The views of a scene show one set of named points, each view turned or mirrored, shifted and resized as a whole, with a little noise and some points left out.
In the rows, 128 means zero.

Scene 1
View 1
k788: [168  53 125  70 151 145 152 134 157 135 174 152 120 128 125 159 126 169
 105 136]
k530: [167  36 138  98 120 139 189 146 162 109 184  93 170 119 101 122 133 136
 134 165]
k345: [208   1 113  66 120 135 131 171 171 128 173 132 101 134 114 136 138 175
  78 132]
k960: [152  86 126  74 150 135 149  97 145 135 148 129 119 120 144 173 115 127
 109 143]
k365: [182   8 122  73 114 118 160 160 172 116 192 127 120 115 110 148 125 164
 122 159]
k488: [173  29 114  88 111 117 131 124 155 110 134 108 123 121 135 160 134 136
  99 150]
k515: [114  93 127  86 132 107 171  72 148 127 145 103 116  90 161 201  93  91
 145 186]
k843: [172  63 148  69 130 120 198 127 157 118 221 104 160 102  88 120 106 117
 165 152]
k112: [131  87 127  98 143 161 164 107 160 151 125  97 101 117 173 179 118 114
  86 176]
k470: [163  88 142  84 126 109 166  82 135 106 164  89 168 106 116 138 112  84
 148 140]
k853: [172  63 105  84 130 114  81  80 129 109  84 127 121 140 160 185 140 129
  68 114]
k224: [161  61 130  78 132 108 155 101 141 103 169 130 156 115 113 158 120 133
 145 141]
k792: [189  10 115  78 141 151 139 169 161 120 172 165 137 152 105 142 155 213
  87 127]
k632: [163  71 126  79 133 118 140  96 143 120 144 111 132 116 136 160 118 112
 113 139]
k205: [155  76 108  72 132 123 108  87 149 144 107 117  73 117 180 196 113 110
  70 144]
k563: [167  89 128  97 152 156 130  96 130 123 115 116 152 147 141 144 145 127
  77 119]
View 2
k960: [111 145 134 117 153 113 120 121 139 100 100 138 104  87 135 108 127 171
 148 102]
k530: [ 93 216 179 107 171 117  70  98 140  98 157 114 166  69 195  94  98 164
 102 107]
k792: [ 54 151 166 131 162  63 120  92 111  70 141  77 182  58 147  38  82 213
 121 137]
k112: [103 167 156 131 155 131 122 106 171  61  88 142  70 107 118 145 130 156
 136 114]
k205: [ 88 122 144 160 154 121 151 117 187  92  66 167  80  94 108 118 158 199
 170 120]
k488: [ 76 170 181 144 168  99 115 114 175 108 112 141 139  85 147 109 137 216
 122 121]
k365: [ 63 181 194 129 168  72  87 107 138  94 152 126 149  53 180  83 100 210
 135 100]
k515: [132 170 154 106 158 107 101 146 160 123  94 173  62 105 136 178 149 173
 141  68]
k632: [112 159 141 124 163 125 111 119 156 121 104 149 127  85 150 107 139 179
 139 104]
k345: [ 43 155 184 157 165  87 112  86 149  70 137 117 162  45 167  43  97 218
 147 130]
k843: [121 208 160  90 168 115  54 117 120 125 161 143 139  54 216  98  98 148
 135  69]
k853: [ 95 114 125 157 163 121 165 117 179 128  65 144 146 100  99  87 169 217
 139 143]
View 3
k843: [114 110 144 129  60 131 161 139 126 141 147 141 165 196 103 148  81 127
  91 186]
k488: [147 111 136 120 138 170 155 101 108 162 154 123 201 143 142 125  81 137
  94 121]
k112: [172 122 167 120 123 136 124  85 133 120 118 108 150 123 168 132  89 146
 128 113]
k563: [151 134 103  88 127 151 120 107  83 143 106 113 163 131 147 113 110 108
 101 108]
k788: [130 156 128 127 120 178 109 101 127 145 138 120 188 186 140 129  80 124
  95 134]
k960: [130 154 145 111 113 145 128  98 118 131 123 125 170 137 151 134  85 129
 113 127]
k632: [128 130 140 110 114 143 152 108 105 141 132 131 176 129 142 131  88 128
 107 128]
k792: [147 148  96 128 135 215  95 104 119 179 153 111 214 222 127 120  84 120
  71 130]
k205: [132 143 166 125 161 154 136  75 112 118 127 117 188  91 185 119  81 130
 125  87]
k515: [140 148 183 109  98 112 168  91 137 126 131 138 158 101 151 156  69 173
 139 137]
k470: [116 117 136  97  79 114 180 131  97 141 129 143 161 130 117 141  92 128
 105 153]
k853: [131 151 118  94 167 169 144  87  78 154 127 122 204  86 166 112  91 121
 105  82]
k224: [119 147 129 104  96 147 157 117 111 156 140 139 184 155 120 143  78 140
 100 151]
k365: [136 117 141 147 117 183 141 110 135 164 171 125 208 200 124 136  69 138
  83 150]
View 4
k365: [145 108 162 158 121 127 180 111 109  24 155 104 169 144 121 121 122 106
 149 138]
k470: [156 146 145 144  73 119 133 107 140  64 172 129 165  70 148 105 105 106
 130 164]
k205: [111 138 105 156 155 118 106 141 157  62 141 162 174 132 167 158 110 109
 117 139]
k843: [171 124 166 142  71 113 183 106 119  39 170 113 160  87 140  98 126 115
 158 179]
k345: [133  96 134 154 144 138 177 126 119  21 149 111 167 170 125 111 111  85
 167 121]
k563: [137 143 104 136 108 127 117 139 156  82 125 153 171 124 142 104 101  84
 153 123]
k632: [141 139 131 149 107 122 131 120 141  58 154 141 170 109 146 122 108 102
 133 147]
k788: [147 129 140 147 117 125 162 128 123  48 131 144 174 151 127 120 134 105
 167 139]
k960: [143 143 130 148 112 114 134 130 142  66 136 155 173 122 145 132 125 112
 141 150]
k792: [146 113 144 151 122 142 178 121 109  39 121 121 177 183  97 103 124  84
 177 104]
k224: [154 145 154 154  90 127 145 102 123  53 159 138 174 110 127 113 120 105
 138 149]
k530: [158 117 160 146  79 111 177 115 121  52 145  83 162 105 121 103 113 108
 146 141]
k112: [130 132 122 147 122  91 132 153 157  81 116 128 165 113 159 155 120 129
 124 144]

Which points are out of place in each view (at most two, in the order of its rows)? Write - if all are in place.
view 1: -
view 2: k530, k488
view 3: -
view 4: k563

Scene 2
View 1
k184: [140 164 159 115 172 161 139 121 120  74  99 157  93 119 106 151 140 133
 152  97]
k769: [156 150 131  84 135 129 117 151 156  89 120 116 114  99 122 118 202 115
 203  96]
k663: [173 176 180 128 144 138 110  91 138  47 116 151 125 108 100 163 165  95
 186  41]
k662: [106 169 144 117 164 141 153 143 112 125 102 160 115 129  86 124 138 135
 159 103]
k876: [133 153 128 111 130 130 144 148 138 106 106 148 109 110 112 116 158 125
 167 113]
k613: [ 89 150 119  83 197 170 149 192 138 137  99 133  79 112  97 100 133 182
 160 140]
k914: [ 99 156 143 136 127 116 143 177 154 161 125 152 152 115  70  62 124 130
 179  93]
k200: [118 162 144 116 144 128 141 154 134 129 117 145 133 119  88 103 153 123
 176  97]
k839: [179 182 182 132 116 107 119  74 118  59 124 154 157 124  99 167 198  58
 197  37]
k315: [ 71 175 133 142 157 137 168 167 135 159  99 178 111 113  69  92  88 159
 147 110]
k821: [136 170 164 153 112 113 143 119 127 114 116 173 154 125  79 114 134  95
 165  72]
k919: [142 143 117 149  72  99 151 156 158 122 109 165 133 105 104  79 128 108
 155 118]
k834: [ 71 192 146 136 159 120 191 124  75 165  92 187 133 149  64 133 131 124
 146 106]
k948: [150 140 165 127 150 154 135 145 127  92 112 158 122 135  95 108 124 124
 140 105]
k920: [162 159 166 114 107  95 137 112  97 113 131 143 184 153  95 125 213  58
 187  83]
k947: [167 164 161 135 102 107 130 105 129  82 119 155 149 121 104 133 176  77
 181  70]
View 2
k876: [126 143 160 140 120 132 131 130 141 115 121 115 139 112 108 124 114 142
 104 139]
k948: [142 144 159 129 110 134 133 133 155 123 114 128 125 122 112 141  96 140
 109 134]
k920: [126 122 151 128 117 133 137 110 145 123 106 149 145  65 122 121 143 162
  96 120]
k184: [143 159 140 127 117 128 135 126 156 125 132 115 117 120 104 153 112 132
 112 132]
k315: [145 143 166 145 138 124 136 126 123  86 121 128 118 149 121 135  92 141
 106 166]
k662: [145 147 155 140 134 122 135 120 143 107 124 126 123 121 114 142 111 141
 108 149]
k769: [115 148 160 123 127 137 133 131 157 121 116  94 150  93  99 131 131 130
  93 132]
k839: [121 141 125  92 107 141 146 119 145 132 120 140 124  75 119 140 150 148
  96 104]
k914: [131 127 181 128 134 134 139 129 129  88  98 131 139 124 124 124 101 146
  92 159]
k821: [131 133 149 115 113 137 142 127 130 110 113 147 123 112 126 130 117 152
 100 131]
k200: [133 138 163 132 132 130 136 124 143 105 111 123 134 112 115 134 114 142
  98 147]
k834: [156 138 146 155 140 111 137 105 125  96 130 152 112 121 128 138 116 156
 113 155]
k613: [144 159 175 154 149 119 129 128 157  99 124  88 135 138  97 146  94 121
 105 170]
k663: [127 152 130  89 109 140 145 128 154 131 123 125 117  99 111 151 133 135
  98 112]
k919: [116 131 168 137 107 141 131 143 117 109 115 125 144 123 117 104 105 153
 100 137]
k947: [121 137 143 109 106 141 140 127 140 126 117 135 133  91 117 129 133 150
  99 116]
View 3
k200: [171  97 156 117  93  80  99 130  80  94 128 170 163 127 145 148 106 128
 112  96]
k834: [174 127 157 125 121 124  93 198 119  90 147 121 189 143 123 107  96 100
  63  92]
k613: [184  15 119  94  87  82  59 123  99 112 113 182 147  92 135  86 110 117
  71  67]
k184: [182  77 104  95 135 138  83 122  73 122 114 123 147 130 141 147 106 157
 145 113]
k662: [175  85 140 110 112 109  85 147  90 102 125 144 166 129 136 125 101 124
  99  97]
k948: [178  85 129 126 120  79  75 139  65 122 100 143 138 126 137 159  89 131
 124 130]
k769: [181  92 125  97  78 102 108  74  58 106 134 197 149 104 162 172 135 170
 158  98]
k663: [158 108 130  99 140 138 114 100  50 103 108 123 162 167 155 202  99 174
 197 125]
k839: [161 171 143 110 132 151 139 109  54  95 130 131 182 166 158 221 107 180
 202 137]
k914: [164  97 193 133  75  40 101 146  84  72 131 173 161 145 153 149 102 106
  94  78]
k919: [203 131 164 153  79  32  89 142  58 100 162 143 102 128 161 173 121 130
 114  94]
k821: [169 139 171 136 116  84 108 154  69  90 133 126 157 161 149 181  96 131
 136 117]
k876: [192 106 137 120  91  84  91 125  70 109 143 160 134 114 149 152 121 140
 117  99]
View 4
k200: [164 137 150  66  88 127 197 149  45 120 158 150 123 113 127 132 102 159
 111 102]
k948: [164 124 137  79  62 121 198 138  69  95 138 114 155 108 111 122 138 177
 120 116]
k184: [140 108 130  85  85 148 182 136  58  79 146 127 141  86 109 107 136 221
 134 133]
k876: [151 134 163  66  89 131 216 144  62 129 160 147 134 118 113 104 107 169
 127 130]
k834: [155 123 135  77 134 149 164 108  63  81 131 171 122  58 142 150 100 100
  79 144]
k947: [156 159 114  87  77 118 153 186  37 144 171 111 155 115 106  94  93 163
 157 156]
k663: [153 134  93 100  74 138 134 190  14 113 177  97 152  95 101  97 120 221
 168 141]
k613: [147  94 191  49  93 147 254 103  69  79 139 181  97 103 138 139 132 210
  86  69]
k920: [141 178 115  68  74  85 133 199  50 138 144 123 131 123 120 100  48 134
 144 153]
k839: [146 162  84 100  80 120 106 214  14 135 178  98 150 102 102  88  80 184
 175 169]
k315: [188 106 163  74 114 162 229  95  53 101 156 167 135  81 135 163 144 125
  74  96]
k662: [154 118 146  73 101 141 192 128  57  92 145 155 122  86 129 133 116 166
 104 117]
k919: [186 152 169  75  86 128 239 139  66 169 174 136 167 131 105 109 120 117
 124 142]

Which points are out of place in each view (at most two, in the order of its rows)? Write - if all are in place.
view 1: k876
view 2: k920, k613
view 3: k184, k914
view 4: -
